Each row is a point on a landscape with many peaks, with its height.
A climber steps from a point to the highest of its 2 nearest points, and stops where none of them is higher. Distance is the straight distance between rows; heights are no part of it.
(11) (h 348): [-17 -12   9  18 -11 -17  -9   1  14   4  -1  -7 -12 -12  20  -1   0 -18
   5 -22  -1  -2  -4  -3 -12  14   3  -3  -4   5 -23 -14  11  -2 -12  35
  -9 -20   4   0   5  10  -1 -14   2 -23   6]
(67) (h 253): [-28  -7  14  -1  10  14   9  14 -17 -14  29  -2 -29  -7  11  -4 -13  -2
   5 -17   9  20  14  -3   3  -9  -7 -18 -22   3 -16 -10  17  30 -28  20
 -24   3  -5  -2   0   9  14  15   1   4 -16]
(120) (h 307): [ 39 -13 -38  -1  12  -5   0 -30  -7   0  -7  12 -38 -20  -1  -7 -18  -3
  17  18   9 -20  -2 -28   6  -8  22  19  39   1  15 -37 -18  -5  14  -5
  -8  -2  26 -11  -3   7   3 -29  18  14 -11]
(1097) (h 440): [-29 -14 -15  -3  -9  11  -2   6 -10  -9  13   7  -1 -13  -7  -1   4   0
  -1 -19 -11  -4   5 -10 -10  11   3 -17 -29  -7 -21  39  21   6 -14   5
 -18  30   3   6  -4  -7  20  -4   4  -2   0]
(986) (h 389): [-17 -46   6  31 -14  17   9 -11  -6   9   2  -7 -13 -16  14 -24   6  15
   9 -14  22  -2  29   6   2   1  21   5  -1   1 -24  -1  18  10  28 -13
  23  -8  29 -28 -13 -15   9 -19  -6 -16  14]
(397) (h 392): [-34   6  25   0  17  23  -5  12 -18   0  33 -23  -7  10  -5  -6 -18  18
 -13  -3  -6  32   3  -5  11 -17   0 -11 -25  16  20  12   4  32  -5  -2
 -29  21 -37  13 -15  -6 -10  14 -21  -6 -23]
(743) (h 506): [ 40  13 -16 -27  -8 -14  -2  -4   1   0 -19  28 -12   3 -13   3  -1 -32
  -8   1   3 -30 -24   4  -1  -2 -15  -1  40  -1   2 -16  -6 -21 -31  28
   4 -14  39 -10  12  15  11 -31  18   2   4]
(750) (h 155): [  4   2   5  -7   6   1  41   7  21 -15   6   9  -2  23   4  13  17  17
  29  -2 -11  12  15  -8 -18  13  -3  -3 -25 -22 -15  17   3  37  11  -3
  -4  -9  -7 -16   8  13  14  35 -22  11  -2]
(500) (h 328): [-26   6  14   3 -15 -22  19  18  15  -7  -4  -6  14  11  -1  11  12 -18
  -8 -27 -17  -7   3   7 -24  23  -6 -32 -34 -10 -29  34  11   0 -12  17
  -7   8 -11  25  -1   6  -1  14  -9 -13   9]
(1124) (h 176): [-19  12   7 -16  15  16  -8  18 -17  30  22   5   0 -17 -24 -20 -17 -11
 -24  -4   7  11  -9 -10   3  -6 -12  -1  -7   0  -4  -7  12  29 -13  -4
 -22  16 -34   9 -11 -15   6  19  -4   2 -22]
(37) (h 127): [  4  28   1 -15  -6  -4  17  10  18  36 -16   2  40   9 -44   2  10  -4
  -5  -6 -15 -14 -14   0 -16  24 -32   3 -18 -31  -8  22  14  -6  16 -16
  15   5 -16   7 -10  -4   5  14 -24  -4  16]
(653) (h 325): [ 18  19   7  -5  20 -18  -2  -5  10  20 -15  -6   8   3 -12  -4 -23  11
  -9  24  -9 -16 -21 -26   7   9  -6  12  24   0  33 -28 -15  -6  16 -10
   7  -4 -21  29 -14  12  -5   2 -12   1 -18]
(44) (h 448): [ 35  -4 -20 -11 -13 -21   1  -6  -1  -2  -8  21 -33  -6   4  11  -1 -23
  12  -2   0 -18  -5  -6   0   8   2  12  31  -1 -12 -24  -3 -16 -26  25
 -13 -15  28 -20  15  16  13 -33  25  -1  -4]
(869) (h 372): [  4  14   9  11   1 -24 -14   8  12   7   4 -11  23  23   8   7 -13  16
 -14  11 -21  -2 -20 -20   1   3   8  11   2   2  29   8  -6  -1  21 -21
  -8   1 -33  18  -4  12 -21  16 -15  -1 -18]
(276) (h 135): [  5  40   2 -21   1 -10  -8  16  11   6 -13   5  23  17  -8   8  -4 -10
 -18  13 -16  -6 -15  14  -2   5 -28   4  -6  -2   6  -2  -8 -21 -18  10
   3  -6 -24  21   5  18 -14  17  -3   2   0]
(783) (h 292): [-29   1   2   1 -21 -25 -13  11  17  -1   4   4  13  -7   8  10   0 -29
 -12 -26 -24  -6 -10   3 -14  13 -10 -32 -30  -5 -16  31  13 -19 -21  25
 -20  18 -20  30   1  15  -7   5   3 -17  -5]
(378) (h 404): [ -3  26  19  -5  10  -1   4   3  11  11 -11 -18  39  35 -18   4  11  16
  -1  12  -3  13  -4  12   3   7  -9   4 -18  -1  15  22 -16  -6  21 -33
  20  11 -16  11  -7  -1 -13  24 -30  -1  11]
(1193) (h 388): [-32 -14  -7   7 -12  20 -18   5 -17  -3  23  -2  13 -10  -8 -12   0   7
 -16  -9 -16   4   5 -11  -5  -2  14 -22 -28   2   0  37  22  -1 -11  -7
 -18  48 -17  10 -11  -7   5  -5  -7  -1  -3]
(963) (h 159): [ -3  31  14 -19  25  17  -2   9 -12  43  -2  -4  13  -1 -34 -18  -9  -2
 -15   8   8  13 -10   1   7  -8 -22   1   0   0   2  -2   8  26   3 -23
  -6   4 -33  12 -17 -18  14  14 -25  -1  -9]
(799) (h 207): [  5   7   7  -7   8  28   2  -2 -14  13  -9 -14  18  -8 -26  -9   1   8
  -1   6  20  10   8  12  13 -17   2  15   0   0  14   7   0   2  16 -39
  24  13  11 -10  -7 -33   8  10  -5  13  17]
(538) (h 187): [ 10  20  -9 -19  20  26 -18   3 -15   4 -10  -2  22  -5 -24  -8  -9  13
 -11  19  13  10 -11   7  16 -25  -4  15  14   8  29   7 -17  -9   3 -36
  19  21  -2   1  -1 -23  -3   8  -8  19   7]
(737) (h 283): [-17 -20  15  14  -7  -8   7  12   5 -11  16  -6 -20 -13  20   1 -17 -10
   1 -22   3  17   7 -19  -7  17  -1 -19 -26   4 -18  -2  19  33  -6  26
 -30 -11 -18  -5   0  11   7   3   2  -1 -18]
(990) (h 330): [-17 -40 -22  20  -5   6  -7 -16   1  -8  15  10 -23 -23  17 -13   0  -3
   7 -14 -11  -5   2 -28 -27   6  22 -10 -10 -11 -18  21  32  28  12  -1
 -19  31  -6 -24  -5  -1  13  -7   9  16  -3]
(540) (h 169): [-22   1  35  13   0  -9  -4  -9   8   1  -4 -27  19   8   2  -6   6  11
  -2  -6  23  20   3  21  16 -14   7  -3  -1  19  10 -14 -20 -27  13  -3
  25 -16  -3  18  -2 -20 -30  -6 -16 -24  12]
(115) (h 182): [  9  16   7 -18  -1   7  24  -1  16 -30  -4   2   7  31  10  20  11  25
  14   8  -3   9  25   8 -16  -8   0  -7 -12 -16  -2  13   0  24   1  -9
   2   5   5  -4   0  14   8  43  -4  19  11]
(247) (h 274): [ -3 -16  -6  11  17   7   3  -6 -24  -3  20   6 -30 -17  15  -1 -24   5
   0  -1  -2  26   9 -23   1  -2  11  10   4   6  11 -19   7  37  18  -4
 -14  -3 -22 -17  -7   7   2   1  13  19 -30]
(147) (h 92): [ 35   1 -31 -24   3  14  -3   2 -26  -5  -4  33  -4   1  -9   8  -7  12
   1  23  -7 -10   0  -7   4 -16   5  19  28 -15  23   3 -10   0  -2 -26
  -2  13  -1 -10  10   7  -2  12  20  37  -4]
(765) (h 398): [-18 -37   7  26  -7  23 -13 -14 -21   6   9 -14 -17 -16  11 -33   4  12
  -2  -1  24   8  20  -1  22 -16  21   7   0  18  -2  -4   3   4  24 -11
  25  -1  12 -22 -15 -19   8 -22   2 -16   8]
(392) (h 266): [-22  21  21  -3  12  28  33  -6   1 -28  24  -4   2  35 -10   8  14  37
  26   1  18  11  29  20   9 -27   4 -18 -18  -2   8  15  -7  30 -14  -6
  -3  -3  13  -3  12  -3   7  34  -2   8  14]
(1123) (h 371): [-25   2  -1   4 -14   2  12   8  10 -13  -3  -3  21   5   2  10  13  -4
   1 -18  -7   1   9   8  -6  11   1 -24 -25  -7 -20  32   3 -13  -8   9
   3   9  14  10   9   2  -6   8   1 -10   7]
(102) (h 275): [ 15   7  23  -7  -3  -1 -21  -1  -2  16 -10 -13 -11  -1   0  -6 -10 -15
  -5   1  25   3  -3   9  17   1  -3  12  29  27  -1 -34 -19 -28 -19  24
   1 -28  24   6   2   5  -2 -42   5 -28   4]
(777) (h 120): [ 15  30  -1 -18   9  -4  10  13  -3   2  -5  11   5  11  -6  14   1   2
 -10  20 -13  -5  -2   5   3  -1 -25   9  16  -6  13 -15  -5   5 -11  -1
  -1 -14 -14   3   1  20   6  22   2  16 -12]
(830) (h 300): [ 28  10 -10   2  16 -13  12 -10  16  18 -15  -4  -7  -4 -14  -4 -14  13
  10  28  -2 -24  -9 -16   6  11  -5  11  30 -12  19 -40 -22   4  31 -10
   9 -21   0  18 -17   8  10  -3 -11  13 -20]
(485) (h 306): [ 12  -4   5  24 -15 -31  20  -1  32 -16 -27  -1  -4   4  24  22  15   4
  19  -4 -21 -21  -3  -5 -14  21   4  -1  -6 -13  -1  -5  -6 -18  15  23
   8 -19  18   7   3  12   1   4 -14  -8   7]
(437) (h 189): [ -1   6  28   6   8   1 -11   0  -2  19  -4 -23   6   6  -6  -2   1  -4
   2   3  25  17   3   9  20   5  -5   5  12  22  -1 -23 -12 -11   8   0
  16 -25  -3   5  -6 -15  -9 -15 -11 -19  17]
(823) (h 493): [-16 -38   6  44 -16  13 -27 -12   7   6  10 -24   6 -19  19 -30   1  -4
 -17  -1   4   2   0 -10  -5 -17  26   2  -6  13  -6   1  14 -18  21 -17
  -2  15  -6   9 -16 -14 -26 -29 -13 -38   6]
(958) (h 66): [  3 -10 -31  -5   1  -2 -13   7 -22 -24  21  16 -17 -10  28  10 -19   9
  -5  12  -2   8   2 -12   5 -22  10  13  16   2  18 -14  -1   4  -9  10
 -12  11 -20  -7  16  12 -12  10  29  25 -33]
(728) (h 469): [-18  28  30   3   7   1  -3  -5   6  -5   2 -26  26  30   4   5   6  11
 -10   7   0  28   5  15   7  -5   1  -4 -20   8  22  13 -13  -4  18 -34
  -2   3 -18  13  -7 -13 -29  28 -27   0  -2]
(474) (h 416): [ 18  10  -1  -7   8 -12 -12  -6  -4 -38  -5  -2   7  29  27  25   5  12
  13  26  -1   2   3  17  15 -18   3   6  20  11  25  -8 -29 -43   1  -6
   7  -9  15  12  16   9 -13   3  11  12   7]
(688) (h 96): [ -8  11  36   5  -1 -13   6  11  15  20   6 -22  12  -3   0   7  -7  -7
  -2  -6   0  13 -12  -8 -11  29 -27   0  -7  16 -12 -23  12  19   1  21
  -7 -33 -22   7   3   3   0  -2 -20 -15   0]
(731) (h 569): [ 30  23 -15 -23 -10  -9  -7   5   7  17 -33  22   9  -7 -26  -5  11 -31
  -9  -2   3 -30 -17  13   0   4 -14   5  21  -9 -13  -3  -9 -33 -28  21
  22  -7  24  -6  12  -2   6 -20   4  -4  21]
(629) (h 223): [-33 -18   2   2   5  18  -8   5 -26 -16  31 -13 -23 -14   9 -14 -19   5
  -4 -10   1  20   4  -7  12 -13   4 -18 -19  12  11   4  21  10 -22  16
 -29  20 -15   3 -11   2   5  -6  14   1 -27]
(81) (h 358): [-11 -29 -18  33 -17 -17   4 -16  13   4   9  10  -7 -12  15  -9   5 -14
   4 -25 -19 -16  -4 -29 -31  16  29 -12 -17 -17 -33  26  30   2  13  11
 -20  21  -2 -15   1   5  10 -13   7  -4   0]
(1135) (h 520): [-31 -27 -27   8 -21  -3  -1   0   1 -25   4  12  -5 -19  16   3  21  -5
   1 -14  -9 -21  14   5 -10   7  12 -14 -20  -7 -22  37  25 -12 -14  13
 -11  33  13   1   5   3  18 -14  19   0  15]
(605) (h 340): [ 18  -2   1   5  -7 -14   1  -1  11 -13 -22  -2   7  10  19  18  11   0
  14  -1  -2 -11  -2   2  -4   7  11  -5   0   3   9  -8 -15 -29  15   6
  10  -6  20   9   6   6 -10  -3  -2 -10  15]
(1105) (h 572): [ 10 -22 -38   8 -19  -4  -4 -10  10   3 -24  14   7  -7   4  -1  13   5
  15  -9  -9 -31  -2 -16 -23  12  21   6  -3 -22  -6  24   9 -16  23 -11
  16  26  21 -19   0  -7   9  -9   5   7  25]
(606) (h 650): [ 17  11 -16 -17 -15   2 -10  13  14  18 -26  16  28  -8 -24   0  13 -18
  -5  -8   3 -27  -8  22  -1  -2 -20  -3  -2 -18 -10  23  -7 -27 -13   6
  30  13  18  -3   8   1   1  -5   5   4  25]
(1198) (h 234): [-44 -15  12  15 -21 -14 -19   8   3 -38  18 -14   1   0  23  10   1 -10
  -1 -12 -10   6  -7  14   8  -3   4 -36 -22  13 -16  22  -2 -41 -23  30
 -18  22 -15  29   9   7 -17 -12   9 -25   8]
(868) (h 386): [-34 -16   0   9 -10  10 -23  -4  -2   9   8 -16  18 -13  -5 -14   3  -1
 -25  -5   0   3  -2  -3   7  -9   4 -15 -14  14   7  26   7  -3   3 -25
  -5  23  -8  13  -4 -15  -4 -13  -3  -6   5]
(269) (h 69): [ -4  27  22 -13   3   1   8  11   3 -10   8  -4  -6  10   5   9  -1 -13
  -3   7   2  20  -5  23   3   6 -22   5  -5  13 -10 -18  -5  11 -34  20
  -9 -24  -3   2   9  22   6  10   8  -2  -4]
(349) (h 256): [ 24  -1 -10 -13  10  16  17  -5 -17 -12   3  15 -17   8  -5   7   3   5
  13   7   4   6  16  -1  -1  -8  -1  14  10 -10   3  -4  -4  24   2  -9
  -8  -8  14 -26   7  -3   9  14  13  23  -1]
(308) (h 311): [-19  34  21 -15  26  25  14  -5 -10  -9  14  -4   2  25 -17   6   3  20
   6   9   9  21  25  29  19 -29  -5  -6 -18   8  11  -6 -12  21 -21  -5
 -15  -2   1   4   7  -8   4  35  -5   6   6]
(995) (h 508): [  9 -23 -19  13 -17   9 -11 -16  -1  -4  -8  -2   5  -6  14  -4  12  14
  12   2  -3 -14   1 -18 -20   6  29  12  -3  -4  10  13   9   7  28 -21
   3  10  18 -23  -2 -13   0  -4  -6   2   4]
(1077) (h 619): [-17 -18 -15  12  -8  -2  -8 -10   7 -21  -1   4  -7 -15  27   6   7  -6
   2 -16  -7 -11   1  -5  -5   9  14 -13  -9  -2  -5  17  14  -4   6  12
 -14  14   0  -7   5   3  -2  -2  10   3   2]
(891) (h 288): [ 27   3  -9   0   8 -10  13 -11  12   0 -17   3   0   7  -5   9   0  12
  13  15  -8 -15  -2 -10   6   7   4   9  13 -13  26 -16 -10   3  26 -22
   6  -6   5   6 -10   3  12   7 -18  21  -2]
(773) (h 134): [  8   3   6 -10   6  -7  29   7   3  -7   9  -1 -12   5   6  10  -8   4
  14   3 -12  14   8  -9 -18  11  -8   4 -13 -17 -10  -4   5  37   0   8
 -13 -13  -9  -7  -2  11  13  27  -6  11  -5]
(670) (h 53): [ -1 -26 -37  10  -5 -15 -24   1 -12 -37  22  22 -22  -8  46  18 -19   2
   5  13 -17   3   5 -11  -6 -17  27   3  12   5  15   1  13 -17   4  22
 -18  19 -16 -18  14  18  -9  -8  39  25 -29]
(394) (h 314): [-11 -17  14  21  -4 -23  -3   6   6 -20   7  -2 -23   1  41   2  -8  -9
   7 -14   4  22   1  -2  -4  16  10 -10 -15  17 -10 -16  12  11  -7  30
 -22 -20  -1  -2  11  15 -10 -15   8  -9 -16]
(1018) (h 387): [ 10 -25  -7  12 -14 -18   1   1  11  -7  -4  10 -29 -13  18   8  14 -25
   7 -22   1  -8   0  -2  -7  21   7  -7   2  -9 -40 -10   8  -4 -12  40
  -5 -14  21 -14   8   5  11 -18  22  -6   7]
(200) (h 83): [ -9  33  28 -19   7  -1  20   8   3  11  10  -6  -4   5  -5   5 -11  -6
   0   6   9  29  -4   5  -3  12 -32   5  -2   8 -18 -31  15  32 -11  12
 -12 -24 -22   1  -2   8  13  14 -11  -7  -5]
(1158) (h 352): [-27  27  15 -13  30  19   4   6 -14  -5  27   1  -2  20 -23  -1 -16  24
  -9  18  -3  24   9   5  16 -26  -5  -3 -16  10  21   3  -1  28 -15   3
 -19  12 -20   5  -5  -6   1  35 -16   2 -11]
(1196) (h 317): [ 16  18 -14  -8  -1  -2   0  -3   4  -6 -21  -2  16  22  -6  12   0  24
   2  19 -14 -11 -10  -1   3   5   1   6   8 -10  29  15 -17 -13  12 -27
  21   9   3   0  -4   2  -1  20 -10  11  13]
(1068) (h 251): [ 11  23   8 -13   8   3 -20  10  -5  36  -4  -5  -1 -12  -8 -13 -11 -20
  -9   6  21   2 -16   5  12   8 -15  11  28  19 -16 -23  -5 -10 -20  14
  -4 -28   2   5  -6  -7   2 -28   7 -11   3]
(709) (h 301): [-10 -33 -27   6   6   7  -6  -5 -25  -2  25  10 -34 -31   9 -14 -11   6
   4  -8  -3  13   5 -29 -15   2  16   5   2  -6  -4   7  18  38   9   4
 -20  17 -16 -28  -6   4  -2   3  18  21 -23]
(1153) (h 247): [  6 -10   2 -10   9   7  10   3 -18 -15  26  12 -41 -10  20   0 -16   6
   7   0  11  28  15 -16   4 -12  11  10   8  -1   2 -28   2  34  -6  10
 -24 -13  -9 -13  12  19   1   0  29  18 -32]
(360) (h 126): [-19   0  31   9   3  -6  23   8  23  20  -2 -19  19  12  -9  -3  14  -9
  -2 -24   3   4   3  16  -5  25 -11 -19 -13  -4 -30   8   4   5   4   6
  25 -23  13  10   4  -6  -6  -1 -13 -34  12]
(1004) (h 244): [-48 -18  24  11 -19  -3 -12   5   9 -37  21 -24  16  12  16  -5  12   3
  -6  -5   2   7   8  22   6  -2   9 -33 -22  29 -13  14  -3 -35 -14   3
   4  13  -1  27   3  -6 -21 -10  -7 -25  16]
(658) (h 449): [-23   5  13   5  17  18  11   1 -15  -3  25 -14 -13   3   3  -2 -13  15
   4  -1   7  31  12  -7  -1  -3   7  -2 -18   1   5   0  10  43   8 -10
 -12   2 -16   4 -10  -8   2  11  -6   6 -23]
(206) (h 304): [ 22   5  13  -7  -1   4   2  -9 -12  -1  -1   0 -22  -3   2 -16   5 -13
   2   7  25   3   4   7  23  -2   1  12  34  18   8 -33 -16 -11 -13  15
   7 -31  35  -9  -1   5   6 -30  17  -8   2]
(626) (h 321): [-17  -4   5   8 -11  -2   6   0   8 -17  -4 -11   9   3   9  10  16  -1
  -2  -7   9  -2   9  32  10 -11  -2 -15 -10  13 -17  14 -12 -30 -11  10
  20  -7  15  10  13   0  -9  -8   9 -12  17]
(792) (h 437): [-12 -16  -3  23  -7   0 -24  -1   7   5  -3 -14  13 -12  14 -16  -1  -5
  -6 -14  -2  -2  -5 -10  -2  -9  16  -7  -7  11   3   9  11 -20  17   1
  -3  -1 -14  10  -3 -11 -16 -10  -6 -19   0]
(1175) (h 565): [-15  19  34  -9  17  -3   2   0  11 -14  -3 -19  31  32   5  22  13  12
   9  10   8  19  -1  34  11  -5 -11   0  -9  17  21   3 -26 -19   7 -18
  17  -8  -8  18   2  -7 -39  17 -15  -1  16]
(375) (h 148): [ -3  33  16 -12   3  -9  -6  19  12  28  -4   1  27  12 -22   2 -15 -11
 -24   8 -16  -4 -24  -2   0  16 -34   3  -1  -5  -2  -5  10   2  -8   6
  -3  -8 -38  27  -6   9 -13  14 -23  -3 -12]
(4) (h 393): [-16 -41 -29  28 -16   2  -8 -16   0   7   9  10 -18 -34   9 -15  15  -6
  11 -31   0 -24   2 -13 -21  12  27  -7 -15 -12 -43  11  29   7   2   8
   1   7  16 -31   3  -4  12 -23  10 -10   8]
(541) (h 338): [ 33  -9 -15   3   3   4 -10 -18  -3  -3  -7  10 -21 -14   3  -7 -13  -8
   4   4  20 -10  -1  -2  14 -16  11  12  39   7  11 -31 -18 -19  -3   3
  -1  -6  28 -15   2  -1   0 -31  14  -4 -13]
(241) (h 220): [ -4  25   6 -11   3  18  25  -3   1 -33   6   7  -1  20  -4  15  33  27
  30   2  -2   9  42  22  -8 -22  12 -14 -18 -17  -3  24  -2  26 -13  -6
   0   6  27 -13  18   6  18  31   2  15  18]
(1027) (h 438): [ 13 -16 -27   3 -21 -21   7   1  17  -2 -18  24 -12  -4   3  16  27 -23
  16 -24  -3 -30   0   6 -15  20   2  -5 -10 -15 -34   4   3 -19 -11  33
  12  -5  36 -26  17   2  21 -15  14 -10  20]
(1016) (h 380): [ 15  -4  -1   2  -4   6  -7  -7  -7  -7 -15  -8   7   0  -4  -4  -1   1
   1  -5  10  -8  -3   3   8  -3   7  10  12   2  10  -2 -11 -16  12  -8
  18  -1  15  -9  -4 -13  -3 -13  -3  -1  12]
(337) (h 415): [ 32   7 -30 -11   3 -20  -1   1   9  21 -25  17   1  -6 -20   1  -9 -13
   2  10  -9 -34 -24 -14 -13  18  -9  13  22 -17   5  -9   0  -7   0   7
  -1  -4  -4  -1  -6  14   9  -9   6  17  -7]
(561) (h 143): [ -8  25   2 -19  10  11   9   7   7  40  -5  -6  35   8 -40 -11   3   1
  -9   5  -1   4  -5   5   0   5 -17   2 -22 -13  -1  20   9  22   9 -26
   8  14 -17   9 -13 -12   9  18 -26  -2   5]
(410) (h 409): [-20   6  21  10   6  -8  -6   6   7  -7  10 -27  13  16  10   5  -8  16
 -16  -4  -8  20 -13  -3   2  -7   4  -8 -16  12  20   8  -1  -1  14 -15
 -11   5 -32  19 -10  -6 -30  10 -15  -3 -22]
(530) (h 339): [ 45  -6   0 -16   1   3  33 -11  -1 -17  -4  30 -32   7 -11  14  11  -5
  14  10   1  -2  12   3   4  -4  -5  18  32  -3  -1 -21 -15   2 -12  -1
 -10 -27  47 -25  19  11  20  -6  30  19   5]
(816) (h 279): [-26 -20  19  17 -12   3 -15  -4   8 -30  16 -21   5   6  21   4  16   5
  -6  -6  20  14  10  34  18 -21   2 -19 -15  33  -3   1 -18 -37  -6   4
   9  -3   6  20   6  -1 -11 -16   8 -24  10]
(58) (h 525): [-16 -10   1  16   6   1   0  -5  -2 -13  13 -11  -7   1  20   1   3   9
   0  -4   5  17  12  -3  -1   4   9  -6 -16   6   0  10  11   9  14  -3
  -3   1  -5   2  -7  -2   0   2  -3   8  -7]
(1085) (h 210): [ -2  12  17  -5  18  14 -13   4 -23  25  -4  -5   8 -12 -12 -11  -8  -8
 -14   3  18   9 -10  13  20 -11  -8   4   9  17  11 -10  -4  -3   1  -4
   9  -6 -14   6  -9 -15 -10  -5   1  -4  -5]
(101) (h 119): [ -2   7  -5  -7   5  -1  18  16   5   1  13  14 -13 -10  -2   0 -12  -3
  -6  -2 -19  12   0 -20 -18   8  -7 -10  -9 -19 -16   2  19  42  -9  21
 -28   3 -28   2   5  19  11  22   2  12 -30]
(504) (h 162): [-12  18   7  -8  14   0 -13  19   0  34  15  -4  12  -3 -21  -4 -18 -11
 -30  -6 -19  16 -21 -12  -1  11 -24  -1 -12  -3  -1  -2  15  27  -6  -3
 -20   5 -40  24 -10  -1  -4  14  -9  -7 -26]
(1112) (h 230): [  5  14   1 -20  16  14 -13   7 -16  38   6   5  -1 -13 -26 -14  -6 -22
 -18   0  15  -1 -17   7  13   1 -26   3  12  10 -10 -10  -1  11 -21   2
   2 -10 -12   6  -4  -7  10  -5   1  -5  -4]
(778) (h 170): [  3  30  -1 -20  24   6 -24   3 -11  10  -9  -8  41   8 -14  -8 -17   8
 -22  29  15  12 -24  20  21 -27 -16  15  11  21  39  11 -21 -26  -2 -31
  16   9 -30  20   0 -21 -22   8 -10   7   4]
(808) (h 263): [-34  -3   5   9 -25 -33 -13  15  18 -17  -3  -7  13   0  26  18   7 -27
 -16 -14 -22  -7  -3  17  -5   2  -5 -34 -22   5 -17  13   0 -38 -32  40
 -17   2 -12  26   9  13 -15  -9  12 -11   2]
(124) (h 196): [-30 -10 -10  -4  13  23 -20   4 -19  17  21  -5  -8 -17 -12 -24 -20   2
 -23 -11   3  17  -1  -6   9  -8  -1 -10  -6   7  10   3  12  14  -5  -4
 -21  18 -24  12 -11 -11  -8  -6   8  -5 -20]
(554) (h 278): [ 31  -4 -12  -4  13  -4  11 -24   4   5 -16   6 -20 -10  -9  -2 -17   7
  11  17  12 -11   2 -13   5   4  12  18  37  -4  21 -48 -25  12  20 -14
   7 -19  20  -9 -14   1  15 -19   3  14  -8]
(896) (h 566): [ 18  -3 -24 -10 -14  -6   4   0   7   4 -34  16  21  -1 -15  13  17  -5
   9 -10  -5 -35   4   1 -10   9  -7   7   1 -17  -9  18  -5 -11  10  -1
  24  16  23 -11   5  -8   8   0   1   2  25]
(250) (h 458): [  5 -26  -9  30 -13  16   0 -25  -4   9 -17 -17   1 -11   3 -18   0  20
   4   6   5  -6   1 -14   1  -2  36  17  12   4  18   3  -7   1  36 -31
  22  14  20 -16 -13 -24  -7 -13 -17  -1  15]
(981) (h 346): [ 23  12  10  -2   4 -32   0   6  14  15 -16   0  12  10  -9  10 -14   4
  -9   9 -29 -21 -28 -29 -11  18  -2   6   5 -12  25 -11   0  -3  18   0
   2  -8 -24  20 -12  11  -9   7 -20  -3 -13]
(480) (h 500): [ 23 -19 -27   8 -22 -15  21   2   8   5 -22  20   6   3  -6   3  27 -10
  23 -20   1 -40  12   8 -13  14   5   0   2 -24 -30  20   6 -14   7   3
  26  -4  39 -18   7  -9  12 -12   4  -8  23]
(650) (h 78): [ 11  -8 -45  -8   2  19 -13  -2 -23 -16  16  21 -13 -11  10   6 -11  10
   1  23 -12  -2   7 -19  -6 -20  15  23  24  -9  25   6  -2   5   4 -19
  -8  24 -16 -18   7   2  -4  11  28  30 -22]
(266) (h 293): [ 45  -3  -9 -16   4   2  29  -1  -9 -22  11  32 -31   4   0   6   7   5
  21  15  -6  14  13   2  -7 -20  -4  19  15 -13  -7 -14 -12  18 -18   6
 -18 -21  19 -21  16  23   9  12  20  23  -4]
(1163) (h 475): [ 12  28  23 -14  12 -10   6  -1   5 -32  -9 -12  15  38  17  32  10  17
  13  24  -1  11   5  34  10 -14 -12   8   5  11  27  -5 -34 -28  -8  -4
  22 -13  13  14   5   8 -24  24  -2   6  12]
(90) (h 106): [ 40  26 -16 -24  17   8  19   1 -11 -11  -9  22   0  20 -12   7   1  12
   2  30 -10 -18  -4   3   8 -18 -16  17  31 -14  21  -5 -16  -5 -11 -16
  13  -1  -2   3   5  11  10  24   6  33 -11]
(358) (h 417): [  8 -18 -11  14 -10  23 -25  -7 -14  16 -18  -7   2 -28 -14 -23   3  12
  -4   1  14 -10  -1  -2  16 -16  12  20   6   8  15   1  -4 -12  14 -18
  25  13  12  -9  -4 -28  -2 -18  -8  -4  16]
(6) (h 385): [ 27   5 -37 -26  -1  -8 -16   5 -16  27 -19  35   1 -23 -19   0  -9 -28
 -12   5 -13 -26 -23 -10 -12   3 -15   9  29 -28   0  -3   5  -8 -12  10
   2  13  -6  -9   9   4   6  -8  12  14  -2]
(323) (h 353): [ 14  24   2  -9  -8  -6   7   0  21   2 -25  -1  32  32 -12  15   9  11
   7   2 -16 -10  -4  10  -7  14 -11   2 -23 -18  17  20 -11  -8  23 -27
  23   7   5   7  -1   1  -4  29 -22   3  24]
(536) (h 455): [ 35  21 -16 -23  -5 -20 -11   5   2  21 -18  21  -7  -4 -12   0 -15 -19
  -7  13   3 -34 -22  -9   0  15 -27   2  31   1  -2 -28  -7 -13 -29  20
  -1 -23   3  -3   3  21  17 -19   5   6  -9]
(652) (h 228): [ 25   7  -4 -12  15  17  13  -4 -18  19  -9   5   3  -1 -20  -4   8   3
   5  10   7   6   3   9   6 -12  -8  18  16 -12   6   4  -3  15   8 -26
  13   3  17 -22  -3 -19  22   8  -1  18  12]
(38) (h 439): [-15 -32  19  49  -4   8 -16 -16  -5   0   6 -31 -12 -12  32 -29  -2  14
  -2   0  15   8   9  -3   5 -15  25  11   3  29   2 -11   6 -12  33  -8
  11   4  10  -4 -10 -17 -15 -27  -5 -29   7]
(862) (h 391): [ 39 -18 -10  -9 -11   4   8 -15  -6 -14  -4  29 -40  -1 -10  -6   6 -15
  14  -2  10  -7   4  -3  13   3   9  10  35   2  -6 -20  -5  -8 -14   8
  -3 -24  46 -23  18   8  17 -35  35   6   1]
(85) (h 441): [ -2 -47 -21  28 -19  15  -5 -26  -8   4   2   4 -21 -29   8 -20  11   3
   8  -5  14 -13   8 -11  -8  -6  26  10  -1  -2 -20   9  14   1  14 -13
  10  15  21 -34  -7 -11   7 -27   9  -7  10]
(947) (h 147): [-24  -1  45  19  -2 -10   6  -1  18  10   5 -28  19  20   5   0  14   2
   3 -10  13  17  11  21   7  18   0 -12   2  14 -20  -8  -6 -10   9  -8
  34 -24  11  13   2 -18 -25   2 -19 -35  18]
(478) (h 109): [-14   3  27   9  -3 -19  20  14  16  25   1 -10  15  -9  -8   1  11 -19
  -2 -20  -5  -2  -7  -6 -19  37 -19  -9 -17 -13 -30  -1  12  20  10  14
  -1 -23 -11   9  -3   1  11   1 -18 -19   4]

Call two points neighbours if one is among the 2 nearest of the other. Go from one point of each pair to the other, from neighbour to neighbour, staying as high as possible. Name the lowest point that can't be avoided.
(1077) and (1105) => (101)
(743) and (1175) => (605)
(823) and (1077) => (868)
(541) and (606) => (554)
(1105) and (606) => (896)
(823) and (85) => (986)

Two climbers start at each pair of points below. Name the first point that both come to, or write never.
(360) and (773) => never
(276) and (561) => (1124)
(963) and (777) => (1124)
(101) and (688) => never
